Points, in no order, along strands that fork, close into loops and pass close to each other.
(in the rows, 128 means zero)
Points whose rows are less than 99.2 apart are linked; no others are. Some points are linked to none.
J869: [152 139 156 137 153 135 127  94 152 114  92 119 133  82  81  93 114 149
 118 150 160  96  83 180 160 136 118 145 121 159 123 176 188 197 134 192
 130 160  93]
J18: [ 78 126 110 114 122 125 130 131 119 153 147 111 138 142 145 147 143 136
 124 119 121 137 157 139 111 104 176 142 112 118 133 108 108  90 102 148
 161 109 152]
J432: [117 168 101 105 136 128 138  85  82 124 124 146 101 147 115  58 123 159
 116 102  95 138 121 160  80 152 153 160 157 130 157 145 140  66 190 145
 127  98 150]
J490: [185 212  89 120 124 157 109 106 119  98 146 108 123 136 128  74 110 156
 111 103  78 103 107 104 108 194 123 111 150  85 170 154 116  74 177 130
  95 115 183]
J466: [202 167 155 136 128 143 150 101 206 123 106 129 112  93 118 127 157  90
 122 136 151  96 111 142 139 156  93 100  96 157 124 113 198 220 122 123
  95 145  89]
J744: [ 81 128 122 104 137 142 142 107 118 136 120 130 119 130 120 106 127 120
 121 115 153 137  99 130  89 108 152 149 121 119 126 125 130  89 129 137
 148 115 126]
J371: [131 141 168 155 123 144 136 130 149 143  67 113 129 108 118 196 125 133
  96 166 143 106 147 131 154 153 147 100 139 189 128 155 177 179  67 168
 152 125  93]
J241: [163 166  99 122 126 143 103 105 116  84 150  91  97 153 127 102 106 163
 125 112  86 115 123  65  94 137 105  87 133  91 135 107  76  71 170  80
  86 104 148]
J856: [ 97 158 133 101 106 112 154 139  93 149 143  81 117 165 133 135 140 182
 136 133  61 137 175 122  88 132 160  96 131  78 149  93  74  68 131 130
 141 106 192]
J88: [112 121 147 124 151 136 129 112 128 117 103 109 147  90  85 114 118 138
 139 140 171  94  92 187 166 116 131 156 124 166 110 196 172 193 120 199
 140 181  77]
J539: [ 50 115 133 136 136 117 116  99  75 164  97 128 162 160 146 142  79 121
 144 116 116 146 168 196 122 124 171 135 138 126 156 127 104 112 106 183
 161 101 179]
J598: [ 97   6 127 118 122 106 140 135  81 134 142 116 142  98 147 137 113  61
 174  86 136 143 102 176 168 101 119 171 124 118 101  92  72  68 112 140
 149 131 136]
J373: [106  94 117 145  96 103 111 157 145 170 152 119 151 132 171 172 160 144
 127 126  89 162 193 109 168 109 177 111 152  98 151  83  80 127  76 146
 158 103 141]
J538: [144 114 130 175 154 122  81 111  93 106  97 207  91 158  81  94 126 101
 153 104 182 103  87 165 140 107  64 169  91 164 119 173 164 198 179 110
  92 163  94]
J717: [ 61  32 127 124 112 108 130 144  78 158 135 132 147 144 122  78 111  82
 184  75 136 160 105 187 119 130 119 190 135 105 107 120  99  68 137 162
 155 118 153]
J791: [224 176 125 132 133 143 137 128 175  98 136 146 112 158 126 148 161 105
  93 124 120 104 132 114 111 149  67  89 105 146 116 132 154 180 138  43
  76 130  83]
J135: [ 77 108 135 125 131 131 142 106 101 151  86  95 154 130  88 120 103 124
 152 113 150 107 113 177 160 100 139 157 153 140 127 172 151 146  99 211
 147 145 118]
J903: [155 148 109 113 125 128 103 123 130  90 146  82  98 158 131 105 117 163
 126 122  94 132 143  32  90 138  99  62 151  82 126 101  73  81 156  53
  76 110 143]
J354: [136 111 137 141 142 135 124 143 173 120 154 152 121 118 162 135 122  80
 141 159 169 162 132  95 110  97  94 124 115 124  94  91 146 177 119  58
 123 155 109]
J210: [205 169 117 116 153 118 135 143 132 102 133 180 110 179 122 134 186 128
  94 154 137 101 140 104  92  98  42 101  72 126 119 135 105 145 181  33
  78 154 126]
J216: [136 155 132 131 157 130 147  87 119 125  84 133 126 111  81  66 117 151
 102 120 144 111  90 148 139 156 123 166 160 135 157 156 196 128 158 181
 127 114 124]
J945: [151 148 145 149 153 153 122  91 148 108 106 159 111 127 111 101 114 126
 118 110 151 112  66 137 111 140  79 121 104 121 152 133 168 141 162 106
  97 135  98]
J192: [148 183 129 122 109 119 157 115  84 143 132  99 130 144 119 136 117 187
 118 154  41 118 150 130 104 148 148 101 145 127 166 142 117  89 137 163
 141  90 179]
J715: [223 163 150 158 138 145 156 122 157 115 129 187 121 175  93 120 137 112
  88 125 138  88  70 144 130 132  36 125  82 127 143 157 168 174 161  86
  73 139 106]
J122: [150  36 151 137 141 102 134 161 128 111 161 145 128  84 174 129 109  77
 153 171 165 168 119 108 149  69  95 163 125 120  93  91 114 137 122  55
 159 154 117]
J785: [106  92 131 152 145 139  87 139  91 103 122 195 125 123 107  94 100  85
 175 119 202 127  71 161 148 111 103 180 107 164  75 173 135 183 154 120
 122 178  99]
J101: [ 97  17 118 117 128 105 142 133  83 139 151 126 136 121 154 138 117  61
 149  90 141 162 116 162 136  97 132 169 116 107 108  89  84  45 109 115
 159 105 142]
J805: [115 156 129  99 101 115 151 143 116 123 158  76 103 150 131 118 150 178
 132 136  82 136 152  89  84 140 156  90 154  82 125  84  72  72 131 109
 124  99 173]
J572: [ 61 102 128 110 131 109 147 108  81 158  94 113 137 155  88  76 121 117
 167  93 134 140 120 178 108 125 136 179 149 127 133 145 145 100 149 191
 152 127 137]
J260: [114 143 122 123 151 121 162  85  88 136  83 124 115 133  73  56 123 144
 127 113 129 126 112 163 119 148 126 184 169 143 150 159 178 116 160 190
 143 108 132]
J53: [ 70 118 143 149 124 137 143  95  88 152  69 104 155 149 108 141  79 120
 154 112 129 115 119 187 159 115 147 138 170 148 146 158 146 153  77 210
 142 121 142]
J549: [197 155 131 106 111 118  93 139 194 106 164 141  94 153 136 163 152 132
 133 126 105 138 164  85 109 133  97  70 134 120  98 125 129 190 149  36
  68 151  86]
J437: [ 75 119 125 125 138 120 151  96  69 138 104 138 101 164  92  43 130 131
 155  87 124 145 107 153  65 152 126 186 154 137 151 135 135  78 185 147
 147  95 130]
J813: [102 152 125 117 145 117 160  84  72 152  87 132 124 153  93  84 111 151
 112 112 102 128 137 179 104 148 144 171 166 149 157 161 178 102 148 176
 142  95 153]
J469: [182 176 154 145 143 139 140 104 190 131  93 132 144  79 110 119 131 132
  79 154 149  96 106 151 147 182 111 102 119 164 142 148 209 187 136 155
 106 131 127]
J421: [151 158 147  95  93 103 133 149 153 104 118 109 105 115 135 167 179 182
 112 157  85 138 162  43 131 175 150  52 192 101 130 132 111 118 125 123
 103 115 156]
J475: [202 215  94 129 118 148 100 128 143 101 138  90 132 126 125  96 125 151
 108 114  90  96 113  72 124 218 105  84 144  79 164 158 124  90 160 121
  96 114 183]
J38: [ 97 113 131 119 148 135 119 127 122 106 114 132 150  90 103 109 128 115
 159 127 187 104  84 190 161 114 135 176 119 158  85 186 156 178 126 177
 140 195  76]
J654: [211 148 124 102 118 107  90 152 172 103 156 130 104 177 126 144 157 146
 123 138  99 131 167  67 106 132  68  71 126  99 108 136 100 171 164  28
  69 155  94]
J485: [ 45  57 121 110 120 109 138 127  85 158 117 121 161 143 128  97 113  84
 169  79 143 156 125 193 126 130 130 178 139 103 121 125 104  75 137 180
 153 121 156]
J970: [190 170 110 136 145 142  96 127 153  85 142 124 104 139 138 142 132 149
 109 120 113 109 130  98 101 153  86  83 102 129 125 122 133 137 159  52
  77 129  98]
J915: [ 80 131 110 116 127 137 132  95  88 120 135 165 100 168 117  75 109 132
 127  90 120 155 105 132  52 121 144 148 137 124 127 125 105  64 183 113
 133  98 136]
J195: [208 195 128 144 138 162 140 128 184 104 130 154 143 153 122 120 144 110
  65 108 128  81  83 145 122 207  70 106  91 128 149 159 186 152 154  84
  72 134 114]
J369: [ 68  70 103 115 128 109 125 126 102 148 148 117 151 130 166 140 128  90
 132 102 131 152 155 180 130 112 165 158 112 103 132  92  83  65 107 143
 166  99 171]
J8: [111 131 102 137 155 143 107 106 106 109 120 186 111 160 116 117 106 130
 118 109 144 139 109  84  91  85  84 109 104 122 127 122 107  90 191  72
 100 128 134]
J174: [137 142 117 132 152 131 113 137 134 123 129 178 119 159 130 137 148 113
 126 141 156 142 140  86  99  77  58 112  77 110 112 104 118 145 172  33
 103 162 135]
J416: [100 105 135 136 150 143 100 128 104  94 113 166 123 103 102  89 126 101
 170 116 190 116  65 175 144 121 125 182 115 159  82 174 150 175 140 150
 131 183  77]
J825: [117  65 104 124 121 103 117 175 144 140 211 117 110 123 163 141 144 133
 121 119 102 163 160 104 124  83 167 127 140  84 122  87  71  82  85  87
 150 106 132]
J799: [ 94 148 118 115 109 120 138 135 111 152 164  94 132 153 134 139 146 163
 133 127  81 137 168 125  97 113 173 120 116 100 139  92  89  90 118 143
 151 106 167]
J410: [114  83 121 123 101 104 114 178 168 165 168 126 126 113 175 167 171 143
 124 127 100 155 182 100 155 103 183 114 148  92 144  99  76 120  76 123
 152 119 126]
J811: [ 53 128 121  98 125 109 122 113  82 161 138 128 136 168 133 119 106 151
 147 100  99 146 163 182  86 123 171 145 115 103 155 123 103  66 153 154
 161 101 174]
J412: [ 91 153 122  97 129 116 134  97  88 156 122 119 130 157 122 121 119 161
 125 119  91 130 153 171  85 121 170 141 125 131 157 136 128  80 143 162
 150 103 163]
J564: [ 81 116 113 141 112 112 115 128 108 160 142 105 161 150 158 161 128 133
 134 129 102 146 192 151 139 108 180 130 116 120 150  89  89 112  91 162
 169 101 166]
J729: [114 113 140 106 100 117 118 187 188 134 185 124 103 112 155 152 153 171
 132 142 107 158 157  61 114 121 170  87 166  77 110 106  83 124 108  87
 110 123 132]
J893: [135 158 115 120 135 135 107 137 141 101 167 100 100 122 135 127 132 171
 131 129 106 130 131  62  91 130 147  89 124 110 122  95 102 110 141  86
 102 121 123]
J211: [105 156  99 116 133 146 122  89  98 104 143 151  96 151 121  94 108 150
 119 100 109 135 103 114  66 116 142 132 128 120 128 119 102  67 181 106
 116 103 133]
J875: [105  70 130 149 137 139  87 158  87 117 137 185 130 113 116 100  92  85
 177 124 193 135  69 142 154 101 111 195 108 152  73 168 116 152 156 121
 129 170 111]
J147: [227 182 136 146 143 158 158 136 169 101 133 169 131 174 110 127 141 104
  72 122 136  88  86 140 119 169  51 115  88 127 143 162 167 159 156  69
  70 134 107]
J15: [102 120 106 122 121 126 123 153 129 114 201 110 107 149 138 113 123 156
 129 124 102 164 142  79  91  97 160 117 123  83 100  77  71  79 126  85
 128 100 142]
J681: [115  12 131 117 118 114 135 156  78 128 150 132 136  91 135 131 104  74
 181  92 142 133  88 165 173  93 113 187 114 126  83 117  78  74 116 126
 147 138 120]
J57: [ 75  52 108 113 124 127 125 147  99 131 135 126 160  99 124 120 116  90
 178  93 154 124  87 181 184 111 131 197 123 130  92 148 106 107 112 179
 142 164 112]
J613: [ 86  69 102 132 123 100 113 140 105 147 178 107 134 132 172 145 142 115
 131 107 106 160 177 163 125 102 173 145 116  85 142  71  69  69 100 122
 167 100 161]
J70: [ 92 113 142 111 137 138 145 132 141 147 102 102 146 102 122 137 129 114
 129 143 176 119 118 136 139 108 138 138 115 133 127 137 145 138  86 168
 156 144 119]
J293: [ 50  55 120 119 123 107 140 118  89 160 112 113 175 125 144 118  99  82
 166  96 141 145 133 199 169 125 138 164 151 118 127 120  92 100 125 196
 148 128 167]
J314: [157  57 137 144 138 107 123 156 133 119 150 164 132  96 179 122 121  72
 152 172 172 177 133  96 151  56  74 157 109 112 101  84 115 150 148  42
 145 162 139]
J247: [245 173 116 122 130 122 131 145 172  89 149 150 109 178 123 145 172 121
  92 135 111 110 148  98 112 141  63  88 111 142 107 145 129 178 158  30
  64 138  82]
J218: [132 151 148 124 146 143 129 119 171 117 118 125 114  94 140 129 144 119
 121 147 167 123 110 120 100 135 128 102 109 150 125 108 167 159 122 110
 121 144 101]
J577: [147 179 135 141  96 126 148 121  95 143 119 103 129 149 112 174 123 175
 122 151  39 119 154 112 114 149 152  99 152 147 161 133 121 106 105 170
 145  89 154]
J847: [100 135 133 159 105 147 114 130 120 144  84 120 156 140 146 194 115 128
 127 129 115 134 170 126 164 134 177 108 143 172 135 119 130 161  42 175
 168 104 116]
J850: [140 193  99 111 135 128 139  90  86 131 139 143 115 144 120  67 115 176
 104 116  76 124 124 153  95 165 155 153 158 128 167 155 145  73 186 155
 119 103 166]
J610: [ 85  84 120 123 131 139 140 147 127 143 122  98 184  89 134 164 104 104
 158 132 161  97 114 176 214 103 128 165 119 146 113 158 120 166  84 185
 148 178 100]
J644: [131  90 124 153 130 118  73 140  95 132 129 206 123 137 111 112 110  70
 170 126 203 126 100 140 154  78  77 177  77 146 104 152 119 184 189  98
 114 181 143]
J332: [103 145 138 147 113 149 127 109 109 149  75 112 149 139 123 178 108 133
 118 128 120 114 150 146 141 124 167 110 142 174 149 142 148 144  54 176
 158 108 129]
J872: [ 68 123 115 103 116 120 131 125  91 140 165 126 122 169 138 114 116 140
 137 101 106 148 146 164  73 113 171 149 105  92 132 108  90  54 154 130
 162  97 165]
J429: [136 150 145 111 116 119 107 166 189 122 159 127 107 104 150 174 175 162
 126 162 124 138 165  82 125 140 178  91 143 129 119 121 139 168 115 116
 109 147 105]
J515: [ 69  93 121 128 122 126 143 115 106 159 101  99 180 130 148 149 111  94
 133 117 154 135 148 164 166 106 148 143 136 128 136 119 106 121  79 178
 159 119 154]
J691: [ 90  97 140 136 127 144 143 147 138 148 103  89 174  96 137 163 105 108
 149 148 174 100 129 156 201 112 129 138 125 151 125 150 129 181  68 188
 155 166 104]
J849: [ 89  65 121 110 128 130 135 150 121 127 135 113 161  85 137 140 115  89
 165 118 164 113  99 164 187 107 126 181 108 124 106 141 116 129  95 176
 151 169 110]
J167: [145 145 168 142 128 132 140 138 167 137  84 120 123 100 124 190 152 129
  89 179 149 120 162 119 155 151 152  96 139 186 119 146 184 196  87 154
 140 139  94]
J83: [128 129 155 135 143 148 129 127 171 121 133 136 114 106 144 128 127  94
 146 154 177 139 100 114 109 114 109 117 100 133 109  99 159 175 118  96
 127 156  99]
J438: [156 173 138 161 108 138 127 123 124 130  95 122 129 117 108 183 131 165
  94 155  84 108 151 113 133 154 163 105 148 178 149 156 162 133  84 171
 147  94 115]
J150: [189 163 133 116 118 122 103 135 202 103 158 144  97 136 145 162 161 115
 133 120 123 135 160 102 107 143 115  79 133 138 101 116 161 196 133  49
  70 147  82]
J900: [205 203 127 146 136 154 133 116 202 112 121 142 156 122 122 114 151 112
  74 113 131  88 101 146 136 213  90 100  92 136 150 157 202 163 151 108
  82 131 125]
J683: [147 123 120 141 135 123 120 147 151 127 137 179 126 146 154 138 153  87
 139 149 166 158 143  89 122  62  52 132  85 107 112  88 122 166 157  25
 115 170 148]
J953: [233 161 117 114 133 114 101 155 157  85 157 130 106 182 121 136 163 143
 103 143  99 112 156  77 112 144  58  77 105 115 114 146  98 164 167  33
  68 148  97]
J98: [156 169 147 155 116 129 121 142 139 124  98 125 125 114 112 206 144 167
  95 168  90 116 154  97 151 159 173  95 150 180 131 144 166 155  91 163
 142 112 100]
J920: [153 131 143 165 151 146 113 101 130 111 106 183 102 151  95 104 113 126
 125 109 150 108  72 134 119 122  55 127  97 123 152 139 166 151 174 100
  92 142 102]
J173: [ 88  42 108 127 125 132 119 165  82 123 141 156 153  97 130 111 115  85
 187  82 154 128  74 182 173 113 128 215 125 150  67 156 107 103 125 151
 140 165 104]
J882: [145  91 126 149 132 120 115 150 135 127 144 176 132 118 163 130 127  78
 148 155 173 168 132  92 139  59  63 148  89 104 108  86 118 165 158  41
 135 168 151]
J642: [146 153 155 136 120 120 118 149 158 132 107 128 122 117 127 205 163 159
 100 178 111 128 175  94 155 147 176  94 145 170 125 142 164 178 101 155
 131 133  92]
J803: [152 170 135 152 160 134 140  89 135 111  88 138 144 107  73  58 107 150
  99 117 140 104  83 145 161 178 112 167 150 132 161 156 217 153 159 180
 119 131 130]
J649: [119 141 144 125  90 116 136 158 149 151 126 118 135 143 129 190 169 181
 122 145  69 151 179  66 142 126 168  79 173 110 136 115 106 132  94 150
 138 116 135]
J288: [125  54 152 126 128 119 150 175 148 119 152 109 133  76 173 144 126  74
 160 160 169 122 113 147 171 107 115 172 113 125 101 109 119 150  77 113
 161 170  96]
J361: [169 155 159 139 144 142 131  91 177 122  96 123 124  79 103  95 123 131
 108 144 159  97  84 163 146 156 104 117 105 153 137 143 193 199 136 168
 116 152 104]
J84: [151 177 130 143 123 135 139 106 110 144  94 129 136 118 104 147 110 165
  84 146  99  98 132 148 122 149 155 122 152 172 157 169 174 120  99 175
 138  90 136]
J992: [130 162 138 157  90 133 129 123 109 144 108 108 135 158 123 194 125 160
 130 135  49 132 167 112 130 142 167  97 147 151 157 114 123 137  79 172
 155  95 131]
J980: [188 194 136 146 140 147 133 102 195 129 102 137 156  97 118 114 135 129
  73 137 142  93 105 145 141 203 101  98 109 154 152 153 209 170 149 130
  92 132 131]
J401: [ 97  61 119 111 142 125 143 154 124 133 154 122 129 107 164 138 132  87
 126 122 160 150 128 134 131  96 147 161 115 109 114 101 108  84  80 110
 162 118 125]
J318: [123 141 158  92  88 111 140 168 166 131 126 123 115 131 139 180 183 182
 117 153  87 156 171  51 133 146 167  62 184  89 127 123  98 126 106 127
 113 118 142]
J671: [112  41 132 138 122 129 108 161  78 130 152 170 133 113 118  97  89  86
 172 116 170 153  74 128 152  94 114 198 109 131  80 149  98 112 149 120
 143 146 118]
J389: [149 193 106 124 134 121 147  92  81 140 132 136 132 139 111  91 103 172
  89 135  71 121 133 155 109 166 150 151 163 144 165 170 167  88 150 171
 127  95 172]
J48: [113 104 128 114 100 117 120 186 175 146 181 126 112 114 158 155 170 159
 129 138 106 155 166  80 131 112 180 107 151  82 123 100  83 118  93 114
 127 122 126]
J284: [177 194  93 114 119 156 115  98 103  97 151 108  99 155 129  65 100 157
 120 105  72 115 107 107  96 175 118 113 150  80 163 131  94  54 188 121
  90 106 185]
J460: [172 191 125 136 133 130 121 124 148 119 123 119 128  82 122 152 151 171
  91 164 108 104 141 101 127 167 151  95 131 165 139 142 166 134 136 149
 114 109 129]
J904: [133 168  98 123 137 153 110  94 107  93 150 132  95 149 124 102 101 161
 119 101  98 121 107  98  79 120 128 113 128 113 134 114  85  67 177  93
 100 105 136]
J133: [ 52  91 114 119 134 108 115 112  84 164 121 124 169 145 159 142  99 104
 135 110 129 152 171 195 133 118 166 147 125 111 148 108  89  86 116 171
 168  99 184]
J519: [111  83  99 134 133 115 118 166 126 124 206 135 114 130 157 126 123 133
 118 127 112 176 146  89 111  80 158 135 124  92 101  87  77  80 114  71
 144 107 129]
J641: [112 134 130 125 102 117 116 166 153 153 140 118 138 130 142 182 167 167
 122 144 106 141 180  86 146 121 184 109 143 128 133 116 118 144  84 146
 146 121 122]
J291: [ 75  71 115 147 125 120 142 125 103 155  98  98 182 105 175 159 104  83
 135 128 148 136 154 164 204 115 151 129 151 142 136  98  73 144  62 171
 160 112 147]
J493: [101 149 118 114 140 143 129 113 132 120 139 129 116 120 135 119 132 139
 114 123 144 131 114 110  86 108 163 126 111 131 121 111 127  96 127 114
 134 115 120]
J879: [161 172 126 116 111 115 125 136 146 112 136  94 110 102 126 145 169 187
 121 151  87 115 149  63 120 167 150  76 157 121 139 122 123 120 138 130
 108 116 145]
J276: [ 99 100 116 159 101 105 107 138 119 163 144 119 165 144 175 167 133 133
 134 132  90 168 193 132 171 118 181 113 142 125 149  80  73 140  72 160
 169  95 148]
J415: [143 183 115 102 117 134 141 102  90 116 147 105  96 142 132  79 110 174
 125 127  62 121 120 126  82 158 147 113 147  95 158 127  92  54 185 136
 112 103 185]
J30: [143 134 175 126 127 138 150 129 174 137 109  97 133  85 114 149 139 107
 132 186 179 100 128 144 161 126 127 116 113 173 107 143 170 222  98 174
 145 176  91]
J877: [199 211 105 135 109 128 114 132 150  95 134  95 136 106 126 117 140 157
 111 134  91 102 140  64 142 228 111  73 151  95 152 162 141 107 152 132
  98 107 178]
J524: [ 89 116 128 113 132 132 138 144 142 152 114 102 150 116 143 154 139 115
 116 140 163 122 151 129 142 108 157 138 114 139 131 119 131 128  71 153
 163 132 124]
J749: [132 177 117 125 135 122 148  89  73 148 106 134 125 151 109 112  90 165
  96 131  69 122 137 179 113 157 150 154 166 154 170 175 179  96 126 177
 137  88 164]
J780: [161 145 155 142 145 145 123  85 164 111  96 143 117 101 103  83 122 127
 117 125 155 101  66 158 130 153  90 128 100 130 149 135 182 174 150 141
 105 146  96]
J795: [206 169 145 144 130 151 143 104 195 114 114 141 113 114 121 131 152  93
 110 123 138  98  99 139 125 163  78 100  92 148 132 115 188 192 133  88
  89 139  91]
J339: [ 81  35 128 132 110 124 132 147  70 152 145 148 137 153 112  84 100  85
 164  85 143 172  82 149 111 109 116 190 130 111  93 126  86  69 148 132
 158 110 142]
J351: [115 158 108 118 136 140 117 132 137 109 165 114 108 125 136 124 136 160
 123 125 124 129 126  87  88 115 165 113 117 122 119 101 112 103 128  98
 120 114 122]
J721: [163 146 174 125 125 140 151 120 199 131 119 110 116  84 123 135 154  86
 142 171 178 111 133 135 152 138 121 110 117 164 106 116 176 236 100 154
 133 178  91]
J838: [125 115 134 100 108 120 110 167 176 116 178 116  98 129 149 129 126 165
 134 132 111 164 154  40 103 123 141  62 169  70  97 101  72 113 125  62
  83 117 137]
J817: [110 170 127 103 122 118 144 107  76 148 136 106 118 155 124 117 113 188
 132 130  54 125 157 160  84 133 163 120 132 113 163 134 108  68 158 160
 143 102 173]
J695: [ 94 119 144 118 132 140 145 115 122 153  86  99 152 115 104 138 114 126
 127 138 158 105 117 149 150 105 139 135 135 143 133 160 153 148  88 191
 153 142 116]
J794: [ 63 114 128 129 126 132 138 100  92 161  84 110 170 148 134 147  90 108
 133 114 138 130 144 180 146 109 157 134 148 140 141 134 123 127  81 191
 154 112 158]
J985: [ 60 105 126 116 125 116 144 111  81 146 107 135 114 163  94  61 124 117
 161  87 135 152 105 162  75 135 139 180 147 120 129 135 130  82 163 156
 151 110 132]
J678: [189 194 118 133 113 118 123 133 149  92 128  98 126  92 119 141 154 173
 109 156  82 108 146  62 140 204 127  71 162 115 142 146 140 114 148 140
 103 105 165]
J533: [137 147 130 109 116 124 108 144 152 100 157  90  88 136 140 122 136 174
 134 125 102 136 140  41  97 148 129  61 162  82 117  97  88 105 140  69
  82 118 137]
J468: [ 98  71 130 126 125 113 143 165 157 152 111 105 155  91 181 169 144  93
 131 145 160 125 162 133 197 117 135 138 139 144 135 117 119 154  57 136
 163 149 109]
J441: [195 146 149 162 141 129 134 109 135 120 117 196 105 172  86 115 132 113
 113 126 143  91  81 145 133 103  33 135  76 124 147 152 160 171 177  98
  81 147 105]
J873: [ 91  55 113 137 130 104 139 139 122 151 102  98 170  90 187 162 127  80
 129 132 148 131 161 144 208 113 144 134 147 154 142  92  88 142  56 145
 162 127 130]
J151: [111 147 135 163  96 134 114 133 123 144 102 118 151 154 137 200 129 150
 133 133  81 144 179 107 153 135 183 103 144 152 142 108 123 153  62 170
 161 103 120]
J954: [100 144 107 127 148 127 149  91  74 123 108 152  95 160 107  41 126 146
 131  87 111 144 115 152  67 169 130 178 163 142 160 135 143  73 199 143
 133  93 138]
J148: [134 152 149 121 144 136 133 120 163 136  97 114 125  92 126 134 146 135
 105 156 163 109 119 125 115 135 140 105 118 160 133 131 170 152 116 142
 133 136 108]
J36: [ 70 102 120 120 133 115 138 108  86 147  91  99 148 143  77  85 120 122
 174  94 134 124 115 178 146 121 137 181 150 138 120 160 150 126 136 209
 149 143 120]
J555: [106 142 119 113 112 128 136 142 120 110 181  88 100 155 134 110 121 167
 135 125  93 150 138  80  80 118 159 105 139  78 109  77  70  72 138  91
 124 105 158]
J845: [121 154 132 115 145 138 134  96 140 128  93 128 127  95 116 104 130 144
 100 132 153 115  97 134 105 129 142 124 128 143 146 140 166 120 137 146
 132 119 121]
J690: [113 121 112 150 149 137 116  96  94 117 110 194 101 164  98  96 111 131
 126  92 142 131  88  98  92 101  73 125 125 124 145 135 129  92 198  96
  97 118 126]
J184: [140 166 126 122 143 137 141  95 125 139  90 124 137 107 102 120 120 160
  83 141 125 107 118 143 121 134 144 127 152 161 153 163 176 117 120 169
 136 102 134]
J182: [109  54 137 122 128 110 150 167 153 131 132  91 156  68 169 162 132  86
 154 155 161 114 136 154 200 114 115 162 121 138 122 114 111 165  63 140
 162 172  98]
J552: [167 157 165 127 130 135 142 108 203 128 107 121 107  85 127 140 165  92
 129 159 169 115 135 133 134 149 122  94 123 166 112 106 192 222 113 132
 113 160  94]
J237: [138 135 126 134 146 137 108 144 174 113 160 152 120 129 162 141 130 114
 135 147 148 160 145  89  95 107 109 102 115 129 103  91 139 168 129  46
 105 144 100]
J763: [235 173 143 146 125 145 159 121 194 111 122 155 114 144 109 145 163  81
 112 121 133 102 117 121 122 132  67  99 104 147 116 119 177 200 127  54
  81 135  71]
J588: [134  16 135 132 123 117 120 164  70 125 153 161 134  91 132 118  87  79
 178 116 162 144  84 138 176  77 109 199 104 144  77 134  80  93 143 108
 155 146 119]
J418: [215 160 102 129 150 132  90 143 125  80 149 118 111 184 116 125 129 160
  90 133  99 102 135  72 111 144  48  89  95  96 140 146  88  99 180  54
  78 127 119]
J635: [132  45 152 131 135 114 137 165 133 112 160 133 127  89 167 139 107  74
 159 158 168 145 107 126 158  86 107 172 118 119  92 102 115 130  98  87
 163 153 106]
J969: [108 135 129 120 128 129 127 151 151 149 121 111 140 119 139 166 154 142
 108 152 142 126 167 106 130 117 174 119 123 152 129 125 141 137  83 151
 153 127 114]
J712: [132 146 102 137 159 140 103 121 124 104 131 168 117 152 127 134 120 140
 117 123 137 140 127  79  98  85  78  99  86 120 121 111 107 111 174  45
  97 138 126]
J123: [ 95  49 131 138 124 132 129 146  84 136 145 160 130 128 122  98  94  83
 153 110 167 172  79 113 131  91 114 179 115 106  96 129  94  87 146 117
 152 121 135]
J961: [113 113 158 130 123 144 149 145 155 145 107  88 157  96 125 162 120 111
 138 170 177 106 133 150 183 120 127 130 112 159 112 156 151 205  76 181
 156 177  95]

A fork is a point with three links, a tip a point with one. Leave the first point through the second and follow the links. Name the first fork or tip that comes.
J466; J795 => J150
J421; J318 => J135
J825; J519 => J533
J690; J8 => J794
J642; J98 => J237
J715; J147 => J361
J515; J291 => J690
J654; J953 => J173
J954; J432 => J803
J237; J354 => J371

How many points has the smallest loop of links through each point below? Write - if it is on no loop.
J715 => 11
J691 => -
J122 => -

Name the points in between on the shortest way along the links from the first point to the second, in order.
J318; J539 => J649 J641 J969 J524 J70 J695 J135 J53 J794
J437; J524 => J985 J572 J36 J135 J695 J70
J729; J211 => J838 J533 J903 J241 J904
J564; J15 => J18 J799 J856 J805 J555
J845; J642 => J184 J84 J438 J98
